A landscape with many valleys, sampled at points; each row gives a point and its height.
A ball rolls from a point to whichever of its 2 nearest points has the largest drop for the distance, and stops where none of them is lower. Distance is the straight distance between rows; heights are no part of it.
mak: [ 62   5   5 -28 -13   3   5  19  -6 -15  86  25  23  24  43   3  10  33
  30   2  22 -25  -1 -17]  h=526
zev: [-17 -10  19  57  41   2   0 -21  18   3 -51 -40 -14  -8  54 -20  -7   5
 -20   0 -25  13   1  16]  h=586
vaba: [ 16 -16 -31  -6 -27   4  14  24  -6  39 -53  -8 -20 -35  19  -2   0   7
 -24  -6 -17  43  -6  38]  h=464
vivot: [ 13  35   0  10   7  33 -35  11  -4  -5  44 -26  19  20  27 -36   2   5
  44  17  -6 -24 -25 -17]  h=288
kudo: [  0  21 -32   6 -37 -19 -53 -38  -6   3  27 -15  26 -14 -12 -28 -18 -25
  19 -30  -6 -24  33 -11]  h=631
pofef: [-29 -26 -22  24 -44  32 -35 -11 -29   6  39 -31 -32 -10   7   3  -5 -36
  -7  31 -25 -14  -1 -25]  h=623
fiz: [-62  -8  35  -6  33   9  21 -10   3 -35   9  22 -11 -12 -38  29 -25  -9
 -17  23  34 -27  21 -12]  h=290
tukav: [-19 -16  27 -23  38 -13  -1  -2   0 -17  -2  31 -12 -47 -64  28   7 -13
 -22   0  40 -19  15  19]  h=333
sape: [-15 -27   2   0 -40  14  29 -13   5 -39  -7  17  -1  22 -42  32  11  -6
  11 -13 -27  18 -33 -10]  h=711
Suk: [-28   1  45 -15  61   9 -17 -11   1  15  14  -1   0  -3  -3  10 -10  -6
  -8  21   5 -25  17 -11]  h=500
lakud: [-17 -38 -34 -16 -19  13 -22  14 -21   3 -17 -13   0 -45  17   0 -10 -11
 -32  28  12   0  -1  -6]  h=358
bopom: [  9 -14  22  15  15  12 -17  -7 -25  13  42 -33 -51  -1  -7   8  58 -49
  -2   9 -39 -21 -11   9]  h=850
Sozev: [ -6   6 -34  -4 -40  -8 -11  -3   7   5 -15 -31   0  -3   9 -30 -32  10
 -24 -23  18   4  38   2]  h=801
tutos: [ 19  -5 -63  10 -69  -8 -18  -5  -2 -28  16 -13  16  -6  -6 -26 -15  -3
  27  -8   5   4   9 -37]  h=468
laro: [ 11  13 -27  -7 -58  17  39  26 -17  -9 -14 -34 -32  19   3 -27  26  33
  17 -12   1  25   5  21]  h=737
gegev: [ -3  17 -46  23 -50  27 -17  -5 -10  -5  39 -18 -25  17   2 -15  -6 -15
  38   6 -13   0 -25 -26]  h=689
non: [-13  -9  12  37  26 -29  -5  -6  -4  -4  54 -21 -13   0  10  15   5 -66
   4  43 -46  -7 -31 -50]  h=811
Potiz: [-16  29  -3  38 -51  17   8 -32  28 -22 -48  -5 -12 -25 -27 -36   6 -25
  38 -27  -7  18   1  20]  h=640
konof: [-20  -5 -35  14 -37  39 -17  10 -13   8  22 -30  -7  10  10  -6 -25  -2
   2  26  -4   2 -13 -16]  h=660
Sodun: [ 17  16 -14  13  29 -51  28  24  -8  40 -39  45   8 -19   9  15   4 -27
  26  20 -30  32 -32 -11]  h=315
zilu: [ -2  -3  38 -27  52  28 -17  24  39  20   1  48  -7 -34 -19  11  -1  11
 -14  12  41 -17  -7  47]  h=454
Nok: [  5   2   8 -18  -6 -22 -14 -26 -13  -6 -31 -43   0  19 -14  12  27  22
 -44 -29 -21 -11  28  45]  h=542
Beku: [-21   9  22 -12  14   0  -4 -16  -6  -5 -21  -6   8   9 -23  -4  12  23
 -27 -24  41 -17  35  27]  h=215
buf: [  8 -26 -13  -4  11   2   8   6   8  37 -52  -2 -23 -21  -5  22   6  -8
 -41 -17 -25  16  -4  60]  h=521
vozag: [  7  16  12  -6  25 -44  64  42  -7  28 -11  39  -4   7  11  29   5 -24
  26  34 -35  31 -26  -5]  h=279
sibez: [ -7 -53   2 -35 -21   6 -17  20 -29   3 -10  -1   2 -21  29  10  22  16
 -66  32  -5 -10  -2  -9]  h=426
zez: [-11  15 -28  32 -62  19  14 -11   1 -21 -20  -5 -16  -1 -21 -34  -9   0
  44 -21   3  20   2 -14]  h=584
fek: [ -4 -28 -10 -13 -35  18  35  14  -2 -16 -26 -18 -11  33  19   7   1  48
 -31   1   5  17 -16   5]  h=706
dubaf: [ 18   5 -41 -39 -13 -35  -2  11 -20  19  33  24  10 -36 -40   8  -1 -23
   9  -5  10   5  23 -12]  h=442
lifos: [ 18  14  21 -27  38   6 -42 -17   1   3  46  17  10  19 -42  15  26  -9
  -4 -26  -4 -32  18  10]  h=407
kebo: [-16 -15  62 -10  78  19 -26  -4  20  16  12  32  -8 -37 -19  20   1 -11
 -21  27  27 -10  -8  11]  h=479
goneg: [-26   3  24  25 -13  15  37 -16  20 -12 -25 -11 -13  47  -5   5 -30   9
   4  -4   6  22   6  -7]  h=665
fadit: [  2  11   2  14  20  34  20 -11  50  48  -9  -2 -20  12  10  14 -39  10
  11  -2 -10  22 -15  35]  h=559
Tubug: [ -2 -25  -3  22   2 -30   0  -5  32  -8 -43   7  32  37  31   9 -30  17
 -11  21 -19  18 -36 -16]  h=222
pok: [ 25  12   3  -9  15  -3  -9   8   1 -15  -1  36  30  23  -7   6  22  21
  37  -3 -20   5 -59   5]  h=622
berek: [ -6 -21  36 -17  29 -19  28  27  -6  -1  16  38  -9  -6   5  37  34  -9
   1  36 -15   9 -50 -11]  h=381
salir: [ 30  24 -10   5 -32  16  11  -9  -1 -11  -4 -20 -19  28 -19 -13  23  31
  12 -30  -3  18  -1  30]  h=702
Rurur: [-22  -5  -9  37  14 -42   5 -11  41   4 -55  -4  19  16   6 -13 -56 -15
 -54 -11  41 -15  28   1]  h=764
Kag: [-12 -11  47  21  64  13 -16 -11  -2  23  -9 -19   8 -13  40 -12  -4  -8
 -11  13   2 -21 -13  -5]  h=523
gov: [-20  -4 -16  33 -18 -14  -5 -15  22  17 -44 -25   7   1  20 -16 -58  -3
 -41   3  32  -3  53  -4]  h=777
ziz: [-16 -11 -12   4 -61  17  25 -15   1 -25 -51 -28 -21  47 -13   1   5  32
 -31 -10 -21  22   7  19]  h=666
leg: [ -2  16 -13  11 -36 -21  51  -4  10  -9 -27 -14 -19  31 -31  -4 -41   2
  -4 -24  25  10  57 -11]  h=703
Bage: [-31   9  23 -16  29 -17  34   4  12  -7 -14  22   2   6 -18  24 -19  10
 -31  25  34  -6  -1  -6]  h=248
Gomom: [ 23   6 -16   2  11 -14 -52 -21  27  27 -24 -16  25 -15  23 -39 -34  11
 -15 -15  12  -7  29  17]  h=62
rer: [-29  -8  17  23 -41  20 -15 -43  30  -3 -32 -31 -23 -41 -12  -9   3 -25
  -2 -17 -24   3  11  52]  h=753
Zele: [ 33  19 -29  -5  11   6 -15  -6  23  30  -5 -23   6 -22  40 -53 -18  30
   4 -22  21   0  57  41]  h=130
kel: [-35 -11   2  18 -21  30  -1 -42  20   2  -4 -57 -56 -30  -1   0  -3 -29
  -4   4 -40   6   6  33]  h=749
dobob: [ 12   0  17 -27   7  -7  17  46 -32  27 -27  47  15 -25  37  -3  11  16
   3  15  34  14 -10 -12]  h=507
vuk: [  8  -4  42 -22  -7   3  18  39 -37  29 -17  21 -11 -11  65  10  19   5
  -5  20 -12  16 -16 -25]  h=528
fiv: [-16  -5  21  -5  23   3 -22 -11  11  -9 -18   9  34  27   9   4  -6  29
 -36  -2  27 -26  19  -5]  h=282
sikuz: [ 17  15 -14   0  -5 -20  48  11   8  -8 -27   3   8  28   4 -10 -22  27
 -14 -17  28  14  28 -10]  h=728
gubi: [-24 -35  -7  -2   3   2   7  -4  13  29 -51 -32 -39 -48  19   6  -2   9
 -57   0 -19  10   4  58]  h=595
mit: [ 11   8  -1  18 -16 -19   1  -4   6  -5 -80 -14  12 -13   6 -36   4  10
  -5 -31   5  18   9  21]  h=758
sina: [ -1   2   7  44  43 -24  -5  -8  26  25 -19 -22   5   6  32   5 -18 -40
   8  14 -40  14 -19 -14]  h=629
bamid: [ -2 -20  55  25  53 -19  25  19  -8  34  -8  24 -13 -34  56  13   4 -11
  -4  31 -19   9 -21 -15]  h=576
Vogem: [-11 -27  71  12  55 -34  23   8 -23  19  21 -12 -17 -20  53  21  20 -22
 -20  31 -10  -9  14 -40]  h=603
gizu: [  6  26  16 -33  37 -25   3 -11   6  12  17  16  17  18 -36  27   4 -12
  -1 -16  -8 -22  17  -3]  h=438
dato: [ 16  11 -19  -4  29 -19  -8  25   4  36 -38  22  22 -22  22  -8   3  -4
  28   4  -9  34 -29  21]  h=360
podir: [ 41   6 -41  28 -50 -14  -6 -22  28 -30  21   5  32  29  -4 -30 -32  22
  27  -8  11   8  17 -29]  h=410
seved: [  8  -9  15 -45  19  -2   7  12 -26  -4 -15  28   3  -2 -48  28  40   8
 -32 -22  19 -14  18  25]  h=203
Rikeg: [ 10 -24 -12  -2  -8  14  33   7  10  -5 -14  24 -32  -9 -17  30  25  10
   2  -9 -28  32 -48  34]  h=771
git: [  2  23   1 -27   6 -34  34  15  -6 -15  42  46   6   9 -32  18   7 -21
  34  49  -5   9 -43 -46]  h=436
Letam: [ 14  12 -11 -49   3 -14 -22   8 -42  22  42   6   4 -15 -23  18  28 -21
 -16 -12   2 -19  35  -8]  h=411
gerog: [ 17  31 -27   3  -7 -11 -51  -3  -3  -1  53  -6  27 -21 -15 -20   2 -21
  39 -19   2 -20  11  -4]  h=594
sapen: [ -4 -26  13 -15   5 -24  23  49 -47   0  -9  49   2 -36  15  20  38 -18
   6  43  -3  19 -44 -36]  h=341
Gaf: [ 13  19  52   7  64 -32  37  16 -13  21 -13   0   6  22  22   9  14 -10
  -1   7 -19   4   3 -16]  h=205
bugi: [  5  21 -12   8   8  36 -36   5 -23  22  19 -37   1   3  41 -45   3  17
  13  10  -6 -12  11 -10]  h=253
mikar: [ 32  -3 -53 -35 -14   0 -51  17 -15  14 -14   5  19 -55  19 -31  23  22
   6 -17  10   6 -12  33]  h=549
zedob: [  3 -14  45 -21  24  -9   2  34 -35  24  30   5 -11 -16  33  25  26 -33
 -12  41  -5 -16  -5 -46]  h=621
depu: [-37 -37  21   6  -3   2  43  10 -28 -29  35 -12 -24   2   4  24   3 -25
 -37  38   7 -21  14 -46]  h=552
mavuf: [-35 -13   0 -16 -15 -12  45   3 -20 -24  39   4 -14  29 -20  39 -10  -8
 -17  24  14  -4   6 -49]  h=524
Bizim: [ -6  24  -1 -22  27 -37  33   9  24  -2 -25  53  23   2 -28   9 -34  16
   9  18  30   3  -8   8]  h=285
kiso: [-32 -19   1   2 -29  11 -24 -34   3 -43  11   9  22  43 -26  10 -26  26
   4  -6  10 -19  15  -7]  h=408
goker: [ -3 -41  12 -31 -11  -4  -8  40 -30  14 -32  39  19 -33  27  14  14  34
 -30  24  21  -2  -7  -7]  h=476
Vek: [-25 -37  36  38  24  -3  39  14 -24 -24   9 -26 -19 -16  28  -3  -2  -4
 -47  20  -8  -7  23 -50]  h=580
Diru: [ 14  15  -5 -36   3  -8 -40   8 -33   9  20  -5  19 -31 -37 -19  35   6
  -3 -35  22 -24  38  16]  h=371
fibes: [ -5 -24   2  21   0  19  15 -15  21  16 -21 -47 -30  -6  15   0  -1 -18
 -16  -3 -35  26  -4  34]  h=704
kod: [ -5   4  -3  10  17   1   8 -12  16  32   7 -19  -4  15  18  20 -23 -39
 -18  21 -18  -6 -12 -22]  h=645
Tok: [-23 -19  14  33  14 -10  18  -8 -32 -16  -1 -61  -5  13  43  -1  10 -13
 -46  15 -24 -12  22 -37]  h=602
pefi: [-18  -2   2  -9 -40  11  17 -16  -4 -53  13  17  -3  24 -63  30  -3  -2
  22 -25   3   0   8   1]  h=648
tir: [ 19   1 -37 -30 -19 -10 -14  29 -32   4 -48  -4   4 -43  -8 -17  47  22
  -4 -25   0  15  -5  33]  h=604
Fubuk: [ -8   5  15 -27  21  -5 -22   3   2  23  48  18  13  -2   5   4 -29 -30
   4  59  13 -18   1 -39]  h=639
Pafo: [ -6 -20  17  25  30 -50 -19 -20   2 -23 -23  14  45  -8  12   0   8 -17
 -10  26  -7 -11 -27 -33]  h=784
sok: [  1   1  31 -16  29   7  11   5  -3  20 -23   5  -4 -17 -14  10  26   6
 -12 -17  20  -3  17  37]  h=124
Zis: [ 15  20  29 -26  21 -23  -4  22  -1  26  38   9   7   4  13  19  14 -49
   8  52  -5 -16 -12 -50]  h=630
beke: [  4 -26 -10 -15  -2 -26  23  36 -20 -20 -21  20  16  -6  13  11  13   4
  -6  20   7  12 -26 -37]  h=298
tobes: [ -6 -11   6 -12  35 -19 -31   9  17  13  -1  24  30 -24  21  12 -25 -19
  -7  64  -1 -18 -25 -35]  h=653
nipad: [-29 -15  12 -21  10   0 -27 -18 -12 -21  35  12  24  30  -5  17  -9  12
 -24   3  10 -31  18 -16]  h=327
fura: [  2   0 -29 -17  -2   5 -48 -22  12  33  36 -20  13 -12  -9  -7 -24 -18
 -12 -17  -3 -15  36   3]  h=661
mefip: [ 41  18 -53  19 -21   3  -4 -12  37 -11   1   7  33  15  22 -31 -20  32
  50 -13  17  27 -15 -12]  h=363
lofu: [  0   9   5  16  16 -51  23  -4  -2   2 -51 -18  23  25   6   5 -32   1
 -26 -17  27  -4  30 -13]  h=748
Tul: [ 17  40 -27  29 -43   6 -13 -16  16  11  18 -38   1  24   5 -30 -18 -33
  41 -31 -26   4  13  -8]  h=233
nemed: [-11 -16  29  55  49 -23  -2 -24  26   6 -15 -33 -10  -8  31 -16   3 -33
 -33  -1 -42   0   1 -13]  h=612
Rez: [-43 -31  15   4  23 -17  -5 -25  17 -22   8  33 -22 -71 -58  24   5 -40
 -20 -18  15 -23  15  14]  h=400
geto: [  5  -8 -60  28 -82  15 -34 -18  -7 -20  17 -32  15  12  35 -51 -25  14
   5  -8   9  -4  24 -17]  h=413
koses: [ 18   9 -24   1   3  31 -45  -5  -3  12   9 -24   3 -24  25 -51   7  31
   5 -12  11   2  25  37]  h=194
Bot: [-45  -4   4  -4 -20   6  18   3 -36 -24 -17 -17  -9   0 -24 -21   1  23
 -22 -21  54 -23  46   6]  h=326
Gorok: [ 25  16  18 -21   8  13  13  13  -5   7  23   7  -1  24   0  12  26  15
  16  -5 -11  -1 -42   9]  h=593
bom: [ 34  -3 -58 -29 -34 -20 -19 -16  13   3  21  10  18 -35 -30  -5   0  -1
  19 -30   9   1  20   0]  h=483
guna: [-10  -5  -8 -30 -23  32 -28 -14  21  -1  30  21 -16  -1 -44  22   7  14
   7 -31  -1 -12  -2  41]  h=225
poma: [ -5  11   3  -2 -28   7   3 -10  -6 -16 -21 -45 -16  54   5 -13  10  42
 -43 -16 -15   5  30  38]  h=615
rubo: [ -9  -5 -13  11 -18   0  22 -17  21  -2  -8 -14   5  41   0   8 -28 -10
 -15   9 -23   5   2  -9]  h=664
zef: [ -3 -26 -21  -2 -43  25   3 -18  22 -15   2  -1 -27  -4 -33  29  19  -8
  12 -17 -24  19 -39  14]  h=746
vilo: [ 39   7  -9 -28  13  21 -15  19  10  19  30  48  24  -7  38 -19  -5  44
  28   7  18   6 -32   9]  h=440
ziv: [-14  26 -30  27 -75  11 -27 -18  -8  -9  17 -38  -7  15   9 -39 -33  -3
  21 -12   5   5  55  -2]  h=347
geme: [ 25  18 -15  22  -4   7 -27  -3  19  -4  32   0  38  33  26 -36 -10  24
  57  -2  -1   1 -37 -20]  h=324
mezo: [ -1  12  28 -35  25 -35  20  14 -28  -6  16  54  16  -4   1  21   7   1
   9  36  10  -9 -29 -36]  h=414
bevop: [ -1  -8 -28   1   4 -20 -38  15  -7 -27 -10  26  53 -46  -5 -25  -3   1
  29  34  17   4 -42 -35]  h=738
lepug: [  2 -37 -17 -27 -26  38  13  23  -6   5 -17   7 -30   4   2  26  16  26
 -24   5 -16  18 -30  13]  h=739
Dinat: [  5  25  23 -47  44  30  -6  10  39  32  22  62   3 -14 -20  13 -22   4
  18  25  20   0 -19  22]  h=427
Goziv: [ -6   0  -8  12  -2  -1  15   1  14  -2 -18   1 -11 -28 -29  -3 -14 -11
  27  -6  12  22 -13   9]  h=757
Pesus: [-30  -8 -22  -4 -54   8 -19 -20   0 -51   5  25  14   6 -45  -1 -20   8
   6 -25  29 -19  16   6]  h=527
Zeva: [ 12   8 -16 -25  22 -15  -9  -7  35   1  -5  41  31  -9 -22   1 -30  10
  12 -16  14  -4  -8  18]  h=332
sata: [ 23  26  32  14  38  -1  19   7 -18  20  -7 -46   2  34  46 -11  -4  -5
  -4   4  -9 -12   6 -17]  h=171
boli: [ -4  11  -1 -10  38  13  20  14  37  48  -2   7 -29  -6 -19  29 -29 -27
  -3  -4   0  19  12  27]  h=520
vodam: [ -6 -12   5  -8   4  29 -17 -37  41   6 -33 -26 -19   9 -16  11  -4  13
 -41 -29 -11  -3  12  55]  h=441
sab: [ 10   7 -17  -1   9   5 -22  24  -3   8  10  11  18 -23 -11  -6  -1  -9
  39  24   7   5 -44 -29]  h=712
mok: [ 28   3 -29  22 -57   5   7 -17  24 -26  44 -11 -10  70  -3   6 -10  11
  33 -16  -8  11  -9  -8]  h=340
Redug: [ 36   9 -12 -39 -18   8 -33   6  15  -2  78  21  24  28  24  16   7  15
  15  15  -5 -25   0 -14]  h=503
piv: [-19 -25 -14  13  -3 -44 -23 -11   6 -40 -41  36  43 -41   3  -7  -3  -3
   2  17  23   1 -30 -26]  h=763
zorig: [-16  13   5   4  17 -22 -71 -32   9   9 -13 -10  47 -13  -2 -15 -28  -8
 -14 -17  12 -23  35  -5]  h=136
Vasik: [  5  -1   6  11  18 -28   4  -5   9 -11 -70  27  16 -10  -4   4   7   6
 -20 -21  12  18 -11  38]  h=723
numas: [-10 -46  -8  14  -6  -3  -4 -13  14   5 -48 -34 -17 -26  48  -6   7   0
 -54   8 -32  15 -19  28]  h=662
bava: [  5   7  -8 -44   7  39 -23  -8  -5  14  61  18 -15  11 -36  11  17  16
  10 -20  -1 -24  24  24]  h=351
bem: [ 14  10  37  -7  33  14  12  30   2 -21 -20  51  21  22  18  11  16  51
  15   7   0  16 -49  13]  h=652
taf: [-32 -31  28  25  31 -21   3 -23  11 -40   3  19 -10 -42 -44   7  13 -23
   9  -5   0   1 -10  -7]  h=485
zaki: [  1   7  20  41   9   0  13  -4 -13 -26   2 -41 -10  52  39   1  23   0
  10   0 -29  -9 -30 -18]  h=646
riro: [-12  -9 -21 -40 -29  10  -2  11 -33  -4   6  -5  -7 -18 -20  -7  -3  32
 -33 -10  36 -24  39  13]  h=425
fud: [  5  -5 -12 -20 -13  27 -40 -41  35   7 -11  14 -12  -4 -43  17  21  -8
 -31 -36 -18  -5  13  58]  h=365
Pulip: [ 49 -11 -11 -39  -1   4 -12   1   2  23  47  15  32  23  43  16 -15  20
 -20  10  -5  -9  10  -7]  h=477
let: [ 17   3 -17  -7 -17  19 -16  21 -25  -7   0   3   1 -18  -8 -17  46   2
  37   4   3  16 -37   0]  h=683
dob: [-18 -30  -6  15   4  -3  12  13  24 -30 -42  19  13  12   5  11 -31  14
 -28  21  12   7 -24   1]  h=160
levud: [ 29  19 -31 -17 -19  -5 -35 -19  18 -20  41  21  43 -20 -30 -11   2   5
  48 -44   3  -2   0   5]  h=541
lag: [-21  -8  14  48  16  -2   1 -19  -7 -10  51 -33 -50  -7 -18  12  20 -66
   3   9 -43 -13 -18 -22]  h=829
Pova: [ 28  10 -28 -11 -31 -18 -11  12 -22   1 -19 -15  13 -10  -3 -18  26  -3
  19 -21 -17  28 -16   8]  h=650
bafer: [-14  -5  -7 -11 -26  25  15  12 -32 -22  37  -8  -7  43   6  20   5  11
   4  23   7 -23  -8 -38]  h=492
sobu: [ 18  14  13   9  27  -9  13  23  -6  -8 -60  31  10   8   2  -3   9  46
   7 -10  10  22 -16  34]  h=686
riget: [-36  -3  14  13 -29  31 -19   5 -42 -37  51 -24  -3  35  -2  -5   2  -3
  11   5   1 -32  -1 -17]  h=531
Vol: [-12   2   2  10  18  54  -2 -18  40  15  -1   2  -9  23   5   0 -39  36
  -3   0   8  -4   4   9]  h=598
fuva: [  8  11 -17 -18 -31  -5  42  26 -15 -11  36  23   3  30   0  24  -1  -9
  14  26   9  -1 -38 -43]  h=463
Fikik: [-26  20  22  22  42   0 -53 -27 -22   4 -13 -32  16 -14  -6 -22  -9 -19
  -1 -15  17 -27  31   3]  h=193
Mido: [-12 -20   2  33   8 -26 -12 -17   1 -19  10   2  18   1  10   7   0 -40
  14  29 -21  -4 -30 -43]  h=797
keki: [ 35  16  16 -35 -23  43  26  34 -13   3  71  19 -12  14  34   6  24  34
  35  12  28 -10  -5  -7]  h=543
Bobon: [-13  -8  22   8  10  -9  27 -18  -8 -15  27 -19 -28  28 -40  51  29 -40
 -13  -4 -30 -15  15   3]  h=502
Nuvob: [ -9  -5  13  39  14  -6 -18 -27 -25  -7   2 -57   0  14  25 -11  13 -21
   0   7 -33  -8  -5 -18]  h=627
pavi: [ 26  49 -27  21 -43  -4   8 -25  27 -19  44 -18   2  44 -15  -9 -23 -11
  36 -35 -11   4  18 -15]  h=284
Sirur: [ -6  -5   4  47 -24  -1  -2 -42  34   3 -58 -17   0 -41 -26  -6 -16 -38
   8 -32  -5   5  -3  16]  h=687
Sori: [  8   0 -23  -5 -37  14  26  51 -29  24 -16 -30 -26  -6  42 -37  22  24
   8  11  -2  33   1  18]  h=765
Gekug: [ 28  -6 -28 -21   1   7 -34  16  -3  -3 -14  44  31 -23  12 -27   0  33
  17  -2  13   7 -19   8]  h=491
kevi: [ -4  37  28  14  43 -11 -27  -5 -16 -10 -25  -9  24 -25  -3 -31  20  11
  23 -28  27 -25  23   3]  h=249
Sek: [  7  11  -9 -27   4   9  38   0  22  35  41  19 -28  23 -33  41 -14 -19
   7  -1  -1  13   7   6]  h=487
pekef: [  1  17 -42  21 -72   6 -24 -13  13  -7  13   2  16 -24 -20 -35 -18 -19
  60 -26   7  10   6 -19]  h=522
Sapiv: [ -4  10 -18   9 -67  10  25  -8  -3 -13 -19 -19 -31   6 -39  -5 -10   1
   0 -36   3  14  36   9]  h=654
zedu: [ 25  16   7 -20  31  18 -17  -1  39  24  -5  67  21   6   5   4 -14  28
  27   7  10   9 -34  30]  h=391
pupi: [-45 -14  -1  32 -14  34 -15  -7 -27 -49  43 -24 -28   7   3   1  12 -26
   1  28 -25 -17 -12 -25]  h=577
voga: [ -2  12 -30  -6 -17   5   6   1   2  -1  26  -8 -14  -4 -22   2 -15 -23
  33 -10  -3   0  -3 -10]  h=720
Ved: [-18 -31 -44   3 -22  11  -4   9  21   6 -23  12   7 -16   4  -1 -42   5
 -18  27  16  25 -15  -3]  h=261
Sepe: [-45 -17  41   2  43  13  11 -31  11 -12  17  11 -31  -1 -43  30  -7 -21
 -25 -13   5 -27  28  22]  h=359
dudag: [-16  10  11  28  -5  40  23 -20  41 -10  14  -7  -4  52  -1  -8 -61  37
  15   6  13  13   5 -11]  h=632
Vir: [  8 -26  17  -9  22  34   7  15  -7  26  28  -6 -63 -32 -14  24  54 -37
  -4  12 -31   2 -16  31]  h=867
suvu: [ -4  -8  40   9  34   9  17  49 -20  29 -27  40 -21 -33  63   5  12  12
  14  36 -12  21 -30  -2]  h=550
zul: [ 44  -3 -13 -20  -6   7  -2 -12   7   1  26  10  24  23  16  -5  -6  44
  -5 -16   8  -8  30   8]  h=443
Peram: [-21  -9  24  29  26 -41  33 -14  -7 -25  19  -9 -19 -18 -28  21  24 -43
 -16  -9 -16  -3   7 -22]  h=558
nepi: [ -5 -18  47  41  51  18  -6  -5   2   7 -24 -21 -20 -25  46 -29  21   7
 -13   3 -23   6 -31  28]  h=553
Reb: [-41  -8  40   0  25   8  -3 -35 -24 -22  38  -6 -32  28 -33  34  13 -30
 -21  -4 -22 -35  32   4]  h=439
Faru: [ 17  28  10  32 -18 -11  17  -8 -18 -22 -10 -32 -12  43  -6 -11  28  -1
  11 -29 -29   2 -18   3]  h=667
Tufo: [ 16 -10 -12   5  -9 -24  28  20   0 -19 -39  12  21  37  33   8   7  26
  -2  20 -15  24 -44 -30]  h=260
vimek: [ -5  19  13 -10  25 -24 -12  13 -43  -5 -10   1  16 -36 -39 -11  42  -8
  19 -27  30 -18  19   6]  h=312
memis: [ 22  12 -31   3  -1  15  -6  38  -4  30 -48   6  -1 -26  27 -20 -11  22
   6 -13   2  27  -9  44]  h=412
Pemez: [ 13  -1  15 -39  -1  28  12  18  -7   3  35  18  -7  16   4  12  36  38
   1  -2  17   4   3   6]  h=566
vob: [ 10  39  31   3  32   0 -12  -6  -8   7  15 -39  11  59  24 -25  -8  28
  -9  -4   7 -27  37 -21]  h=204
fif: [ 29  -2 -26  -9 -37  22  15  11  13 -10  35   2  10  42  14  -2 -18  39
  17  -2   7  -2 -11 -13]  h=393
Pavu: [ 13  25   0  13  -7 -23  27  14 -20 -10 -60 -22   2 -11 -11 -15  23  11
  22 -30  23  24  14   5]  h=786
refim: [-20 -15   8 -10  -2  22   3  -2  -2   2  21 -15 -51 -37 -28  13  24 -22
  -5  -4  -3   8   5  20]  h=894
bora: [ 36  41  -6 -28  11 -26  30   3  15  42  29  12   4  20 -38  19  -4 -29
  15 -13 -13  12  16   7]  h=462
bol: [ 15  37 -20  20 -32  -1 -20 -27  10  15   9 -67  -7  12  11 -46 -19  -6
  15 -33 -14  -6  60  17]  h=283
sesep: [  0  11   0  29  -3  -1  39  23 -19  -1 -58   5 -24 -29  -8 -21  10  -7
  29 -20  10  35 -16  18]  h=796
fozok: [-16  -9  32 -32  38 -22  29  28 -16 -11 -21  53  -6 -29 -42  25  20   1
 -23  10  12  -2  -3  22]  h=271
pamuv: [ 28  38   7  17  23 -13  19   7   2   5  13 -10  31  45  30 -24 -38  19
  -4  -7  25 -13  54 -19]  h=234
novum: [ 24  28  12 -12  26 -20  57  45 -13  34 -23  13   0  23  15  14   9   2
  10   8  -4  16  -4  -1]  h=241

Call two points neighbours if one is among the 2 nearest of the other. Go from one point of each pair to the other, from neighbour to neighbour, staying as low as possible. Name the highest point that can't be avoided.
sok / dob | Pafo
Tul / sata | sikuz
sok / Bage | Peram
Tul / Gomom | tutos

Where does a ball stop that starts at each point below?
mit | Tul
fura | Gomom
tobes | dob
